The views of a scene show one set of named points, each view turned or mirrored, and shifted as a whole, with a little noise and some points left out.

Scene 1
View 1
(208): [  9   2 -19   5  -8   0   0   3  26 -20  -1  10]
(119): [ 31  25 -48   7  -7 -32 -27  16 -26 -27  -2 -22]
(230): [ -6 -15 -35   5 -34   5  -9  14   2  -2  -9  10]
(237): [  1  -7 -40  -2 -18 -10  -5   8  -3 -14  -1  -7]
(70): [ 15   2 -28   4 -16   8 -24  14   6 -11 -16  11]
(20): [  0 -16 -29  -4 -18   9  -8   5  10  -8  -7   9]
(135): [-15 -29 -28  -1 -33  21  -8   8  15   4 -13  23]
(73): [-12 -24 -29  -6 -22  12  -3   5  13  -3  -7  11]
(80): [-11 -21 -48  -5 -34  -2 -13  11 -17   2  -5  -2]
(62): [ 19   3 -30  -4  -2   2 -23   8  -1 -16  -9   0]
(83): [  7   2 -22   7  -6  -5   3   5  27 -22   0   6]
(77): [ -3 -11 -17  10 -19  12   4   4  35 -13  -8  20]
(235): [-14 -23 -44 -10 -29  -5  -2   7 -11  -4   0  -7]
(190): [ 22  14 -15   3   9  -1  -6   2  29 -28  -4   6]
View 2
(20): [ -9 -18  17   1   6  -4  12  13   2 -10   8  13]
(77): [-22  -7  15  13   6   4  15  16  19  -6 -11   9]
(73): [-21 -30   7   3   7   3   4  13   0  -4   4  11]
(235): [-10 -52  -2  -3   5  -4  21  16 -16  -7  22  12]
(80): [ -5 -50  -5   2   3 -13  13   9 -20 -13  22  18]
(190): [  4   1  44  -3   9  -2  33  23  24 -20   4   6]
(83): [ -3 -10  27   3   7  -1  36  22  19 -17   0   5]
(62): [  8 -19  32  -9   5 -15  16   9   0 -23  19  18]
(135): [-24 -30  -5  11   5  -9 -19   4 -10  -6   8  21]
(119): [ 41 -34  36 -11   1 -36  49  11  -8 -40  37  18]
(208): [-12  -6  25   3   6  -3  13  15  15 -14   2  13]
(237): [ 10 -29  23  -4   3 -14  31  14  -4 -22  21  13]
View 3
(83): [ -6 -16  -3  -6   7 -16   5   2  -3  16 -17  -3]
(237): [ 13  -4  -3   5  15   3   0 -15 -21   3 -18   5]
(77): [ -7 -28 -13  -8   7 -15   9  12  13   8   2  -9]
(73): [  2 -19 -13  -1  24  -6   8   2   8 -15  11  -7]
(190): [ -9  -7   1   1  -9 -21   3  -7  -6  28 -16 -11]
(70): [  9 -10  -9  13  -4   8   4  -2 -11   6   7  -2]
(230): [ 10 -25 -15   1  23  10   7   4  -4  -9   4   4]
(62): [  9   1  -2  15   2  -2   1 -15 -17   6  -3  -4]
(235): [ 13 -11 -11  -3  46   0   3  -9  -6 -26  -5   6]
(20): [  2 -15 -10   4  12  -6   4  -1  -1  -5   4  -3]
(135): [  4 -29 -18   1  19   3  10  10  11 -20  24  -3]
(119): [ 23  12   3  13  11  16  -5 -27 -47  17 -37  15]
View 4
(135): [ 10   7 -36   8  29  21  10   9 -24  11  22  19]
(235): [  3   6 -15 -18  36   5  -4   6 -37   6  30  -8]
(70): [-10  13  -3  -1  19  11   8   3   6   9   9  17]
(80): [ -3   7 -14 -20  44  10   7   6 -34   4  31   3]
(190): [  8  14  -1   8  -8   4 -16  -2   2  19  -1  -1]
(73): [ 11   6 -26   6  22  15  -3   6 -25  12  17   9]
(20): [  7   8 -15   2  17  11   0   4 -14  14  15   8]
(208): [  9  11 -14  10   6   9  -1   4   0  15  10  14]
(119): [-33  10  40 -44  42 -19   0   2   8   3  27  -6]
(77): [ 21   7 -26  22   9   2  -6  10  -3  18  11  18]
(237): [ -6  10  10 -15  22  -4  -5   2  -4  11  18  -3]
(62): [-11  13   6  -9  12   9   1  -3   1  11   9   3]
(230): [  2   6 -19  -3  36   3   5   9 -15   7  27  13]
(83): [ 13   8  -5   9   9 -11 -16  10   4  20  12   3]
View 5
(73): [-10 -10   1   0 -13   3 -28  19  18  -5  11   0]
(208): [-24  -5 -16 -10  -7   2 -15   4  10   1  14   4]
(230): [-18   0   0   3 -14  15 -21  18  29  -8   5  -8]
(237): [-28   7  -1  -1   6   4  -6   3  23   2 -22  -3]
(77): [-19 -14 -19  -9 -20  -5 -19   1  15   5  24  -1]
(80): [-11   2  17  12  -6  16 -24  23  33 -10 -15 -12]
(135): [ -7 -10  -3   3 -19  16 -32  27  22 -12  24   0]
(83): [-31  -8 -15  -9  -7 -11  -8  -9  16   8   2  -3]
(62): [-31  12 -10  -7   8   9  -5   8  12  -6 -11  10]
(235): [-10  -8  24  12  -7   3 -22  20  27  -5 -17 -13]
(20): [-18  -6  -3  -2  -7   2 -19  16  16  -3   5   3]
(70): [-33  16 -25  -8  -2  26  -5   3  27  -4  -2   2]

In a view up to two points have been moved. Name them for each view, in the order of its rows, or write -.
view 1 => (208), (237)
view 2 => (135)
view 3 => -
view 4 => (190), (119)
view 5 => (70)
